A landscape with many peaks, sampled at points; each row gives a point and its height.
A climber steps from a point to the highest of its 2 nearest points, and stops where none of them is higher. Distance is the straight distance between rows; heights are no part of it.
q998 height 413: [ -1 -32  -1  14 -13  22 -34   8 -10  -2  40  17  12  -7   1  31 -25  -4
 -19  39  20 -33 -17 -30 -31 -32   5   3 -32 -14  39  -1 -24   2  19   9
 -42 -20  17 -70  56   8   1 -27  45  -6 -11  -5  48   7   5]
q627 height 91: [-88  -7 -38  19  31  -2 -14   6  18  -4 -67 -23  28  49   2  48 -15 -17
 -15 -18  33  33   7  -9  20  23 -30  12  36  -2 -14 -17  17  63  20  -5
  38  24 -12  15  47  26  10   4   0  51 -38 -43 -30  39  55]
q576 height 462: [-35   1 -36  32 -38  -7  -1 -25   8  -1 -54   0 -43 -26 -47 -19  35 -34
  10 -14  12  16  10  41  51  18  12  12  74  -8  -9 -11 -25 -51 -10 -34
  37  62  25 -26  -2  24  10 -21 -44  -4 -13  24 -23  37   2]
q819 height 564: [ 14  35 -32 -30 -50 -31  34 -22  13  -1 -21  42 -25  12   0   4  41  22
   4 -18  39 -13 -11  -3 -12  12  -8  14  -1  20 -17   4  11 -38 -29 -33
  20   0 -66  44  -7  32  18  10 -29 -56 -19  -8  -5  49  -3]
q846 height 177: [ 24  19  10 -25   5 -10  -1  38  12   6  36 -25  30  32 -15  11 -28  11
   8  -1   1  -3 -35   6 -20  -9 -27   1 -53 -19  27  -8   1  39   0  26
   0 -26 -33  28  13 -10   5  26  27   4 -33  16  11   9  -5]
q785 height 243: [  4  19  31  -3  26  37  16  25 -77   6  14  35   5  -4 -30 -22 -17  26
  31  -4  54 -30  44 -11  -2   6 -27  48 -22 -21  -5   1 -23  14  45  30
 -50  19  -3 -31  59  19 -21 -35  66  20  42  27  43 -50  25]
q738 height 257: [ -3 -13  40  -4  36  37  40 -56   1 -29 -40 -11  33 -24  -1 -48  42 -15
 -37  18 -34  26  80   8  12  48 -16  -6  33  27  48 -35  13 -12  24  22
 -36  24  -4  24  -4 -12   3  -1  10 -11  40 -26 -37 -71 -42]
q277 height 244: [-33   8  -4  30  13 -15 -18   2 -34 -14  -6 -57  56  -5 -18  49 -45 -37
 -13  18 -29  35 -14  11  28  47 -17 -10  25  -1  17  -6  -6   5  -9  77
  22  41  -3  28   5  -6 -23  29 -25  16  41  -2  11  -7  17]
q413 height 393: [ 23 -29  21 -11 -33  14  26  17  -1  15  31  72 -55 -39  -1 -50   0   1
  16 -19  -8 -24   0  36   6 -15  20 -19 -36 -39  -5  24 -23 -19  19  -8
 -38  22   5 -18 -18 -20  14 -28   3 -57   7  32  14 -29 -19]
q498 height 619: [ 47  43  10  -9 -19 -21   5   0   6   0   9 -28   6 -12  -5 -22  12   3
   4  16 -37  11 -23  30   0 -19  11 -18  -5  47  15 -12   9 -32 -30  19
  11 -16  -6  64 -48  -4 -21  39 -27 -11   7  14   2 -20 -40]
q804 height 467: [ -1  14   9  20 -22   8 -27   2   3   4  37  38 -30  -3  10   3  10  45
  11  23  54 -50 -13 -36 -24 -49   7  27 -31   5  16   4   9   5   4 -21
 -25   6  12 -54  61  58   5 -19  47  35 -44 -11  51  13   7]
q198 height 357: [-75 -55 -50  -1 -11  17  -2  -4  42 -32 -63  18 -27  21 -15  53   8 -56
 -13 -33  14   8 -16 -11  32 -27   3  -8  24 -28 -15  15  -4  56  41 -34
  17  27 -51   8  28  -1   6 -29   6 -23 -91 -20 -13  60   9]
q882 height 454: [-48 -44   2 -24 -21  21  26 -27   2 -24   5  76 -33 -24  28 -11   4 -40
  -9 -17 -24   8  33  13  35  -8 -20 -18  -9  -2  -3   9 -27  -9  44  16
 -47  -1 -39   0  17 -44   6 -48  11 -94  11 -13   1 -18  -7]
q475 height 493: [-66 -44 -13 -14  23 -17  -4 -17  -5 -22   4  35 -28 -10  35  31 -13 -28
  -7   9 -30   8   9 -23  25 -13 -37 -48  -3  -2 -19  14  -6  22  52  43
 -27 -18 -42   8  14 -55  -6 -26   4 -64   6 -17  17 -13  38]
q153 height 516: [  2  42 -32  28 -40 -10 -14 -16   1   5   4  47 -73 -29  30 -12  22  82
  40  20  55 -51  13 -33 -10 -51  -5  37  18  19 -26   8  10 -50 -24 -23
 -17  17   7 -38  47  48  -4 -23  13   9  -7 -14  60  17  14]
q623 height 335: [ 14 -78  -5  36 -48   9  -8   8  32   7   4  11 -32 -50  -3 -25  15 -37
 -28   0 -59   8 -13  15  35 -20  50 -47  19 -29  27  23   0  -3   3 -42
  17  15  26 -39 -28 -17   4 -18 -14  -9 -48   5 -16   5 -36]
q309 height 53: [-31  -8 -26  50 -39 -14 -31 -31 -24  12  36 -16 -45 -55   2 -17   4 -52
  15   4 -46   2  -9   3  52 -37  23 -34  48 -16 -23  -2 -12 -66 -28  46
   2  24  71 -66 -33 -41  -3 -11 -37   6  23  -8  23  -1 -11]
q305 height 621: [  3  75 -24  55 -30 -31  -3 -13  25   2 -30  -9 -62 -27  18 -18   7  68
  23  34  19  -8 -14   5  17 -24 -18  24  21  30  -3 -10  36 -34 -26  15
  32  19  -3  46  11  45 -12  15 -28  34  -3  -1  33  18  -6]
q747 height 284: [ 16 -64  -9  76 -56  27 -21  17   3   8  32  13 -35 -55 -16   1 -27 -51
 -25  -2 -44  -2 -32 -10  27 -37  72 -48  18 -55  24  28  -8 -19   5   5
  14  20  58 -83  -1 -41   7 -32  -7  -6 -24   5  25  25 -36]
q289 height 294: [ -4 -28  18   2  50   9  24 -44 -17 -16 -37 -22  48 -10  13 -10  -5 -32
 -13  15 -58  43  49  13  10  44 -23 -38  35  42  13  -8  15  -8   6  43
  -2  10  10  52 -20 -24 -19  22 -15 -23  58 -17 -35 -54  -3]
q638 height 363: [ 60   2  -8 -32  -2 -15  26 -38 -11  45   6  -8  11  -7  25 -25  35   8
  18 -22 -11 -17  15  23 -13  19  44  15   3  36 -61  -7   5 -56 -48 -58
 -16 -27  40 -26 -90 -18 -14 -17  -9  19  53  45 -20 -29  10]
q245 height 412: [ 13 -42  32  -7  33 -12 -12  -8  16   5   1 -20  28 -22  -3 -25 -10 -55
   1 -11 -93  32   9  42  19  30  10 -49  -9  -5 -25  15  10  21 -24 -20
  -9 -29  39  -1 -90 -34  -1  23 -19  -6  26   9 -68 -39  10]
q986 height 435: [-32 -19 -17 -26 -16 -22  22   9  29  -3   3  29 -33  -7 -20 -17   2 -44
  -4 -36 -54  11 -21  54  42  25  14 -56  -3 -30 -29  18 -18  24   5 -14
   5  14 -46  48 -41 -39  11   0 -41 -46 -15  27 -45  16  15]
q188 height 399: [ 51  20  14 -10  -5   2  -2 -32 -40  39  12 -19   9 -18  23 -61  15  28
  23  20 -12  -9  18   2 -25 -19  35  15   5  47 -12 -17  -2 -78 -28 -13
 -34   9  79 -19 -47 -12 -12 -24   1  24  49  12  27 -69 -25]
q226 height 540: [  6 -19  23 -69  15  19   1  47  47  38  -5  -7  48  30 -32  15   1 -10
 -14 -48 -38  21 -11   3 -20  18  -7 -25 -38 -28  -2  23   5  73  -5 -74
  19 -39 -36  27 -25 -17  17  55   2  18 -33  -6 -71  14 -18]
q525 height 86: [-69 -35 -26  67 -18  -2 -32 -30 -23 -10   3 -18 -31 -40 -16  26 -31 -67
   9  -7 -24   5  -7   5  47 -39  26 -22  62 -10 -42   7 -13 -13   5  30
  35  43  57 -84  -6 -12  -5 -22 -30  15 -12 -12  20  11  19]
q393 height 208: [ 50  44  18 -23 -25 -12  12   7   7 -27  28   4   0  53  25 -22  -9  72
  13  54  42 -30 -21 -30 -52 -52   0  36 -40  30  27 -10  19 -40 -16   0
   8 -82 -45  53   3   6   0  12  35 -20 -13   7  44  12 -29]
q102 height 131: [ 44   9  13 -10 -32 -57   0  -9 -10  15  52  33 -54 -15  56 -33  17  -9
   8 -27 -16  -9 -27 -20 -27 -59  61  -9 -28  -8 -58  30  -2 -48 -49 -27
  -9 -56  11 -34 -56 -38 -12 -28 -22 -36  37  18  16  14  -5]
q896 height 87: [-28  21   6  29  36  10 -13  17 -21 -36 -15 -37  40  -1  13  21 -23  25
 -15  18  24  24  25 -47 -12  23 -47   4   8   4  37 -16  26  34  40  64
 -13  -4   1  22  64  18  -8  20  20  57   4 -33  11 -13  10]
q925 height 223: [  5 -46 -24   0   0 -42 -54   0  42  28  14 -14  29  20  30  73  -8 -36
 -25 -15 -11  35 -26 -44 -25   2  41 -18  -4 -18  -4  34   3   4 -35 -61
  13  -9  28 -61 -36  -8   9  12 -25  -6  -8 -20 -11  59  52]
q512 height 623: [-14  20   0 -65  11   8  33  39  37 -12 -34 -17  55  55 -43  -2  16   4
 -38 -45  -6  19   9   3 -11  47 -31 -22 -11 -10  -1   0  21  80  -4 -11
  22 -34 -56  64 -20  -5   7  49 -10 -12 -34 -12 -56  20 -22]
q452 height 441: [ 51   0  37  -9 -15  11  36  46 -21  22  49  -2 -10  -9 -34 -34 -20  17
  33 -11  -1 -12 -31  64   8  -8  22   0 -63 -23  -3  18 -32  -8  -1  25
  -9  23  21   6 -35 -27  -2  -5   9 -15  45  57  13 -13 -28]
q997 height 174: [-18 -35 -45  33   8 -60 -42 -40  46  12   0 -49  23   1  46  74   5 -29
 -31  22  -3  34 -43 -35 -15   2  30 -33  40  -1 -13  12  21  -7 -58 -10
  48 -24  61 -43 -23  -9   9   8 -43   9  -7 -42  -2  37  37]
q217 height 21: [-17 -15  11  20   0 -28 -11 -11 -30   7  44 -19  -8 -33  13  -4 -33 -36
  17  14 -50  19  -4  17  17 -27   5 -32   4  -2 -18   5 -19  -5  -9  59
 -23  -5  42 -25 -25 -48  -9 -10 -28 -31  38   1  30 -47   1]
q110 height 196: [ 30  62  -5 -25  -8 -22  34  40 -22  -2  11 -12 -10  28 -14 -15 -28  53
  39  -4  20 -15 -28  16 -14 -18 -26   9 -39  24 -16  -3  -3  31  -5  18
  11 -40 -35  79  -3  15  -3  25  15  19   4  31  16  21   8]
q273 height 197: [-61 -41  11 -22  57  30  -6   9  31  16 -64  16  39  20 -29 -18  14 -24
 -13 -41 -33  12  48  16   6  47  -7 -21   5  -2 -13  -9   8  76  39 -53
 -12  13  -5  -3  -9   3  25   4  12  28 -14  -9 -86 -26  21]
q781 height 179: [ 43  25  39 -23  -2  10  26   8   6   4  38   3 -27  24  57 -51  -9  51
  32  54 -18 -45 -10   5 -40 -66  28  17 -43  39  10 -12  14 -29   7 -36
 -14 -72   0  46 -40 -24 -27 -14  36 -13  13  22  23 -36 -22]
q474 height 52: [ -6  18  39  16  22  33  -3  53   9 -32  10 -23  17  27   2 -23 -16  40
 -11  20   2   2   9 -20  -1 -10 -32   9 -39 -13  83 -21  28  79  58  42
 -18 -21   3  22  63  -3  -5  22  45  49 -36 -17   7 -29 -43]
q759 height 531: [ 32 -10   2 -17  31 -36 -47  -1   8 -13  69 -40  17  33  41  58 -31  -7
  14  50 -43  17 -48 -37 -46 -42  -4 -42 -72 -13  17   7  10  16 -33  40
  12 -91  11  -6 -29 -29  -5  20  10 -17   4  16  31  -4  23]
q971 height 512: [  6   1 -19 -15 -20  -5  19  -7  14  14 -19  11 -10  -3 -37  -1  38 -14
 -12 -30   8   2 -18  32  14  38  22  11  23 -17   4  10 -22 -29 -29 -36
   8  42 -15  -2  -6  27  12 -10 -38 -27 -10  22 -15  33  -7]
q123 height 182: [-16 -30  -1  -4   8  18  -5 -53   1   3 -35  33   2 -25   7  -7  35   8
 -35  13  58 -17  49 -36   1  17 -16  41  42  27  13 -26  12 -20  13 -22
 -12  33  22 -45  35  59   1 -42  14  -5  -4 -41  -5 -17  13]
q57 height 387: [-13 -51  -8  13 -36  -5  19  10  44   5 -21  28 -38 -12 -19 -27  30 -50
  -9 -31 -54  21 -23  42  41  -4  26 -42  28 -56   8  21 -15   5   5 -69
  23   9 -12  14 -47 -11  16   9 -34 -16 -44  29 -72  23 -33]
q610 height 183: [-58 -26 -23  47  29  28 -31   7 -21 -20  -6 -39  30  -5 -11  56 -46 -56
 -29  24  -8  33 -13 -16  40  15 -12 -18  46  -7  14  -1  -8  24  30  72
  12  27  20 -20  18 -10 -33 -10 -13  25   6 -34  17   0  47]
q206 height 132: [-25  -3 -42  19   4 -72 -30 -54  39   4  -8  -7 -36 -29  76  30  25 -16
  -5  12 -20  29 -36 -22   3 -28  20 -42  20  -5 -57  26  46 -15 -43 -19
  49 -28  17 -22 -28   0  10  11 -49  -6  -9 -37 -26  14  44]
q307 height 637: [ 13 -17 -13  -4  58 -34 -27 -35 -17 -12  22 -38  22  10  59  55 -22  39
 -11  51   8  19 -17 -59 -50 -15 -28 -17 -31  14   7 -22  31 -13 -15  44
  13 -61  27   0  10 -30 -17  -7  22 -24  16 -14  27 -33  21]
q288 height 313: [ -7   6   0  17 -33  55   5  25 -46 -18  27  38   0  -8 -30   1 -25   3
 -27   6  56 -39  -8  -1  13  22 -24  43   1 -22  41  30 -31 -31  48  63
 -29  33 -20 -30  73  -8 -26 -24  31 -25   7  -1  49  14 -13]
q881 height 472: [ 67  20  44   8  12  26 -24  10  -6  45   0 -27  36  -4 -38 -27  28  30
  -8 -12  28 -24   4   4 -11   0  38  41 -13 -14  30 -13   7 -10 -30 -57
  -3  34  58 -39 -10  51  21  11  10  58  14  22 -18 -26 -50]
q758 height 552: [ 42  64  16  26   2  -7  12  22 -13   9 -17 -49   6 -11 -31 -36  18  33
  28  -4  16  -2 -18  44  20  -1 -16  11  -3  14  29 -15   5  -5 -22  22
  21  15  31  56 -23  25 -15  26   0  56  16  24  14 -28 -37]
q459 height 693: [ 16  63   0  23 -40 -29  21 -12   9 -25 -24  -6 -35 -15  -8 -19  18  43
  12  38  -4  22 -10  25  23 -12 -11   0  31  36  31  -5  12 -50 -29  42
  13  41 -28  90 -10   4 -26  25 -57 -13  11   5  19   9 -60]
q451 height 206: [-50 -54   4  21  60  24 -45   7  23  17 -47 -21  54   9 -19  27  -5 -64
 -19 -33 -46  37  22  20  11  33  34   4  35 -21  -7  -7 -21  67  30 -37
  15  30  19 -22 -24 -10  11  -8  -8  29 -20  -8 -73  10   7]
q398 height 288: [-31   4   7  55   0  46 -24  86 -35   1  53  14 -23 -22 -28   2 -64   2
   5  13  21 -49 -31  19  23 -27  -5  10 -20 -48  14  17 -44  10  43  35
 -22  34  14 -59  71  -1 -35  -6  36  48 -20  24  77  -6   2]
q424 height 353: [-53  28 -13  60  13   9 -43  61 -36  -6  27  -6   0   8 -35  36 -70 -17
  23  -7  38 -13 -20   3  24  -3 -25  16 -17 -37  -9  14 -28  28  21  37
   1  41 -16 -34  72  15 -23   3  15  65  -3  18  52  27  56]
q734 height 306: [ -7   0   3 -58   4   2  37   3 -12  16 -10  78 -35  18   9 -27  34  41
  46 -23  35 -46  36  -9  -1 -20 -18  17 -38  11 -49   8   8   8  21 -56
 -46 -11 -38   9  -1  21  30 -39  53 -22 -12   0 -12 -20  31]
q164 height 551: [ 35  16  26   4  18 -12 -17 -35   4 -13 -12 -75  40   1  43  15 -11  23
 -24  65 -17  19 -16 -39 -46  -8  -3  -1  -3  35  16 -23  42 -21 -27  12
  20 -32  46  35  -1   1 -13  32  -3  25  19 -25  13 -28 -19]
q163 height 251: [ -8 -79  18  17  28  40 -43   6  15  31  -5   9  51 -27 -22  -9   4 -51
 -30 -18 -60  13  41  12  12  21  50 -13  31 -18   7   5 -22  29  41 -35
 -15  29  32 -70 -42 -13  11 -31  18  11  -5 -20 -49 -32  -8]
q649 height 230: [  0   2  18 -44  34  27  31 -23  -8 -11 -40  -7  34   4 -19 -42  42  -6
 -17 -27  -9   9  62  11 -10  50 -11 -12   9  11  10 -23  20  37  16 -26
 -33   0 -19  32 -15   5   8  18  13   3  18 -12 -64 -40 -16]
q602 height 310: [ -1 -12  13  -2  16  11   5   6 -16   1   1 -31  44 -11 -40  26 -33 -50
 -18 -18 -44  20  -8  51  29  57   2 -22  11 -29   7   4 -42   5  12  41
  -9  33   1  -4 -16 -35  -9  -1 -30 -34  37  11   2  -2   8]
q13 height 225: [ -1   0  21  23  -4  27 -15  64 -13  -2  48   0   0   9 -25  10 -47   3
  -1   9 -14 -15 -39  19   5  -6 -26 -10 -41 -49  38   5 -34  47  29  44
 -19  20 -21   0  33 -20  -1  13  23   2  -7  18  25  -6  -9]
q362 height 565: [ 14  52 -21   6 -41  -2   2 -34 -17  -2  22  25 -30  -7  33   9   1  71
  40  28  68 -26   0 -46 -38 -10  -7  60  15  36 -25   1   1 -91 -36   5
  -3  -8  -4 -16  45  20  -3 -20   6 -42  12 -12  78  28   2]
q354 height 209: [ -4   5  22  -2  21  34 -10 -18 -35  16 -19  27   8 -19 -33 -30   9   9
   3 -12  18 -15  53  11  14  15   1  28  19   2   7 -20 -11   0  15   2
 -38  46  21 -36  17  31 -11 -20  33  29  32  -3 -20 -50   5]
q924 height 546: [-42 -18  -3 -44  34 -29  21  -5  -6 -24  11  10 -13   5  36   2 -16 -43
  21   1 -58  18  -1   6   7  -6 -29 -65 -27  14 -43   9   7  37  20  40
 -17 -42 -42  57 -35 -61  -6  14  -6 -54  36  -4 -18 -22  29]
q326 height 331: [ 41   9  -4 -60 -17 -11  38 -16 -10  36  -1  59 -29   8  22 -33  40  13
  23 -36  29 -37  19  10 -12   0  13  25 -14  17 -46  12  -3 -43 -22 -63
 -18 -20  -3  -9 -35  12  16 -32  17 -21  19  36 -21 -19  12]
q156 height 496: [ 49  34  23  17  11  10  11  54 -50  36  28 -40  13 -21 -44 -27 -26  10
  40 -29   6 -13 -20  51   4  17  22   6 -29  -4   1 -19 -15   2 -22  19
  10  38  46  23 -19   8  -5  12  17  49  55  54   1 -26 -29]
q962 height 556: [ 29   5   7 -52  -7  -2  36   5  20   0 -21 -30  56  36 -27  30  -1 -19
 -43 -33 -11  10 -22  25  -7  45   8   0 -14  -4   2   3  -4  17 -19  -2
  10 -11 -60  56 -27 -13  11  36 -34 -36 -10   7 -31  36  -7]
q291 height 620: [ 32  38  -4 -37 -42  -2  27 -40  -6  -2  -8  25  -1  25  31  13  17  60
 -27  21  59 -13  20 -23 -39  11 -16  49  16  37  -4  -3  12 -66 -23   0
  -8 -12 -38  13  27  16   9  -6   7 -51   9 -25  26  23 -15]
q539 height 156: [ 13  94  -6   5  16 -15  42  14 -22 -37  -7 -28 -10  23  14   4 -25 102
  42  18  49 -12  30 -36 -17  -3 -46  51  -5  40   6  -9  23  18   6  49
   9 -42 -40  77  34  25  13  24  22  51   6  11  30  35  -1]
q514 height 356: [  0 -21 -10  25 -23  24 -17   9 -10 -31  28  33  13  21  -6  37 -18  14
 -37  35  57 -28 -23 -38 -13  -8 -17  25 -10   1  57  22 -24 -24  36  53
 -12   2 -42 -29  88 -10   0  -8  12 -46 -26 -21  66  47 -19]
q558 height 120: [-18  66   1  20  24   1  14   2 -43 -32 -18 -21   6 -14  -6  -5 -24  48
  15   0  51   9  45 -21   6  31 -55  34   5  25  26 -11  16  16  28  67
  14   8 -30  23  63  51   9  24   2  67  13   4  32   6  15]
q985 height 127: [-59 -13 -44 -31  17  12   4 -13  15 -12 -50  27   8  38  10  20  13  12
 -20 -30  56   8  35 -51   0  27 -33  28  21   2 -11 -18   8  36  32 -16
  -4   7 -43  -5  62  55   8 -26  22   6 -31 -48 -22  45  68]
q609 height 409: [-22 -25 -18 -12 -11  12   1  30  42   6 -21  25  -8  52 -25  32  47   1
 -28 -42  25   1 -17  -9   9  -6  -6   9 -11 -28  14   9  -6  56  25 -68
  28  23 -54   8  24  28  10   9  -3  13 -88  -9 -40  60 -15]
q506 height 153: [ 55   0  17 -16 -11 -13  10  13 -32  21  72  10 -22   3  40 -32  -6   8
  36   5 -13 -18 -18   5 -32 -45  41   2 -38  12 -24   1  -7 -36 -18  -8
 -28 -70  25 -13 -55 -42 -10 -25  12 -14  30  28  34 -19 -18]
q470 height 464: [ -13  -37   23  -52   19   23   -6   55   68   31   -7   30   18   54
  -49   10   31   31  -37  -52    0    4   -1  -12  -23   -3   -2    2
  -42  -53   16    2   -9   88   33 -106   -2  -11  -22  -14    2   19
   24   29    8    7  -75  -15  -70   29  -34]
q99 height 349: [-47 -55  -1  -4  55  -2 -11 -54  -5   2 -27  -9  23 -26  19   6   0 -54
   3  -3 -66  27  35  17   4  23 -13 -50  25   3 -43  -7  -6  22  12  12
  -5  -5  27  -8 -33 -12   7  -7 -16 -18  32 -19 -36 -49  46]
q659 height 424: [-29 -34  13 -17 -17  28  19  -9  -3 -11   3  80 -72 -38   5 -57  27 -24
  27 -13  -8   2  43  55  38  -6 -12  -6  12 -16 -18  14 -42 -25  40  10
 -46  39   4 -16  -8 -27  -5 -45  18 -58  15  16   4 -41  -4]
q228 height 446: [-21  58 -30  53 -16  -8 -29  52 -26  14  11 -16 -13  16 -40  50 -50  24
  33 -15  44   8  -8 -11   1  14 -22  30  11  -9  -3   2 -14  -4 -29   9
  50  48 -16   4  56  60 -18  30 -20  81  -8   7  36  63  41]
q757 height 158: [-12   8 -43  12  10  -9 -13 -25  22  -4 -40  -3   9  -3  23  26  27  20
 -11   8  69   6  10 -44  -4  13  -3  33  43  15  -5 -15  25 -13 -27 -30
  15  16   6 -34  43  65   9 -14  -6  26 -28 -49  -9  16  40]
q387 height 485: [  3 -20  -2 -56  37 -14  20 -16   1  -3   3 -16  19  21  20  14 -11 -41
   7   2 -48  21  -3   9 -12  23 -13 -41 -33  16 -59  11  19  22  -1 -20
   2 -67 -15  40 -76 -47  -1  29  -7 -13  32  10 -50 -34  27]
q672 height 411: [-30  -9   4  40 -17  36   9 -10  11 -28 -35   9 -39 -43 -61 -55  44 -49
   8 -12 -35  12  18  88  55  15  10 -10  63 -18  14 -23 -41 -47  -1   3
   6  73  37 -30 -16 -16  -1 -16 -12   3 -15  42 -15  -3 -18]
q829 height 431: [ 74   4  57  10  10  24 -10 -14 -27  13   9 -36  43 -24   3 -45  13  17
 -20  31 -14 -15  25  -7 -29   1  27  22  -1  38  46 -34  -2 -30 -21  -7
 -24   7  65 -22 -14   3  -5   4  23  42  41   9  11 -72 -63]
q942 height 302: [-14 -42  -2  19  20   4 -26 -25   8   5  -5   7   9 -23  27   0   0 -31
 -10  16 -46  -1  21  -1   9   7   3 -27  17   0 -26 -11  15  20   0 -22
 -13   8  37 -51 -10   6  10 -17  -3  14 -15 -13 -22 -37  23]
q183 height 364: [ -2 -18  22  -7 -14  25  35 -14  -1 -21 -17  -4  -2 -32 -37 -45  16 -23
  -4  -7 -33  24  24  70  39  53   5 -17  21 -11  20 -13 -48 -45  -1  41
 -23  44  13  18 -26 -32   6  -2 -25 -48  31  24 -26 -20 -40]
q351 height 101: [ 26 -17 -15 -18 -34 -68 -21 -33  45  15  18  33 -68 -18  59  16  35 -16
 -10  -8 -31   8 -33 -34 -11 -47  36 -30 -12  -9 -52  36  30 -17 -33 -54
  25 -41  11 -22 -42  -2  10   2 -46 -37  -6 -11 -19  34  35]
q427 height 557: [ 59  56  22   0  14 -12   3 -24  14   3 -18 -45  18   7  39 -24  20  42
  -8  30  48  -6  21 -36 -55   0   1  45   0  51  20 -38  46 -11 -28 -21
  13 -21  29  35   6  38   5  19  13  34   8 -16  -2 -31 -42]
q157 height 270: [-15 -31 -40   7 -16  -9 -23   6   8  13   9 -15   9  26   2  76 -12 -42
 -35 -11  12   4 -35 -19   3   4  32  -3  14 -28  19  30 -37   5 -10 -10
   2  19  -5 -54   8  -1  10 -10 -27 -28 -22 -37  21  56  30]
q830 height 538: [ 45  46   0 -44  -6 -36  25  10  31  -8  12 -49  30  48  18   4 -12  12
  -5  44 -33  20 -36  -5 -32  -5   1 -23 -30  39   1 -28  32 -10 -15   9
  43 -78 -40  93 -51 -39 -25  43 -25   2   9  14 -11  -5 -19]
q473 height 541: [-14  42 -53  52 -41 -18 -19  13   6  14 -15   1 -45  -4  -7  34  -3  35
  43  -5  40  -8 -29   5  20 -15  -3  10  31   4 -25   2  26 -21 -51 -25
  50  30  -4  -8  32  63   8   5 -36  54 -22   8  30  53  24]
q909 height 277: [ 27  30   7 -51   7  -2  43   4 -12   8 -18  34  13  41  -6 -25  38  51
   9 -29  64 -30  40 -26 -27  12 -29  49 -32  25 -19  -9  30  17   7 -21
  -6 -15 -48  30  28  47  26   4  25  12  -8  -1 -16  14  -2]
q888 height 312: [-52 -37 -41 -16  12 -13  -4   4  24   1  -5  24  -8   8   2  42   8 -53
  -7 -39   2  -8  -6   8  10   2  13 -15  13 -36 -36  27 -32  40  19 -30
   2  20 -22 -31   8  -6  15 -36  -4 -32 -21   1 -13  34  62]
q688 height 511: [ 52  49  40  -1  -2  -3 -23   6  -9  21   7 -25  12  16 -29 -18  23  49
  26   5  47 -33  -7 -35 -30   2   5  56 -31   5  37 -16  23  19 -28 -41
   5   1  40  -2  25  58  12  30  37  67 -20  -2   4  -8 -33]
q8 height 242: [ 56  52 -10 -49 -14 -23  23  -9  24 -11   7   2  -7  53  18   3  16  81
  29  13  53 -32  -8 -33 -63 -21  -9  51 -37  29 -30 -13  43   4 -32 -39
  21 -52 -32  27  15  42  19  23  29  15 -18  -3  20  39   8]
q999 height 276: [  8  10  32   5  11  51  33  41 -71 -18  38  33  23  -5 -37 -41 -49  29
  21  -8  61 -31  17   7   4  17 -51  52 -21 -14  26  18 -34 -24  53  65
 -49  10 -34 -12  42 -34  -6 -14  44 -25  36  30  47 -28  -7]
q218 height 128: [-65 -66 -10  60  12  40 -46 -30 -16 -35 -48 -26  -9 -32  -4  26 -29 -74
  -8  10   2  15   7  11  42  -8   2 -22  91  11   2  -3   1  -6  37  37
  31  47  40 -49  30  -9 -24 -29   2  -2 -38 -43  -1   4   7]
q275 height 469: [ 56  41  42 -16   7   4  26   6  16 -36   9 -54  32  48  31 -27  -9  29
 -13  56 -25  13 -16 -36 -48 -10 -20   9 -23  38  58 -39  22  -5   4  53
  14 -69 -33  83  -4 -39 -14  40   8  -5  18  -1  16 -13 -73]
q88 height 488: [ 10  -5 -12 -18 -18 -40  10   7  19   3   8   8   2   1  -2  31   7 -35
 -13 -28 -36  21 -43  10  -3   4  29 -48 -15 -27 -11  35  -1  12 -28  -5
  18 -32 -32  30 -47 -36  13  24 -55 -42   1  15 -33  47   6]

Call two points neighbours if one is among the 2 nearest of the other. Go from one point of each pair to the other, from neighbour to neighbour, staying as high as possible. Name the lowest point that can't be avoided.
q459 / q110 -> q846
q459 / q924 -> q413
q512 / q99 -> q351
q307 / q427 -> q164

Where does a climber stop that starts at each point below?
q309 -> q291
q351 -> q512
q638 -> q427
q102 -> q427
q757 -> q291
q846 -> q459
q747 -> q512
q514 -> q291
q183 -> q291
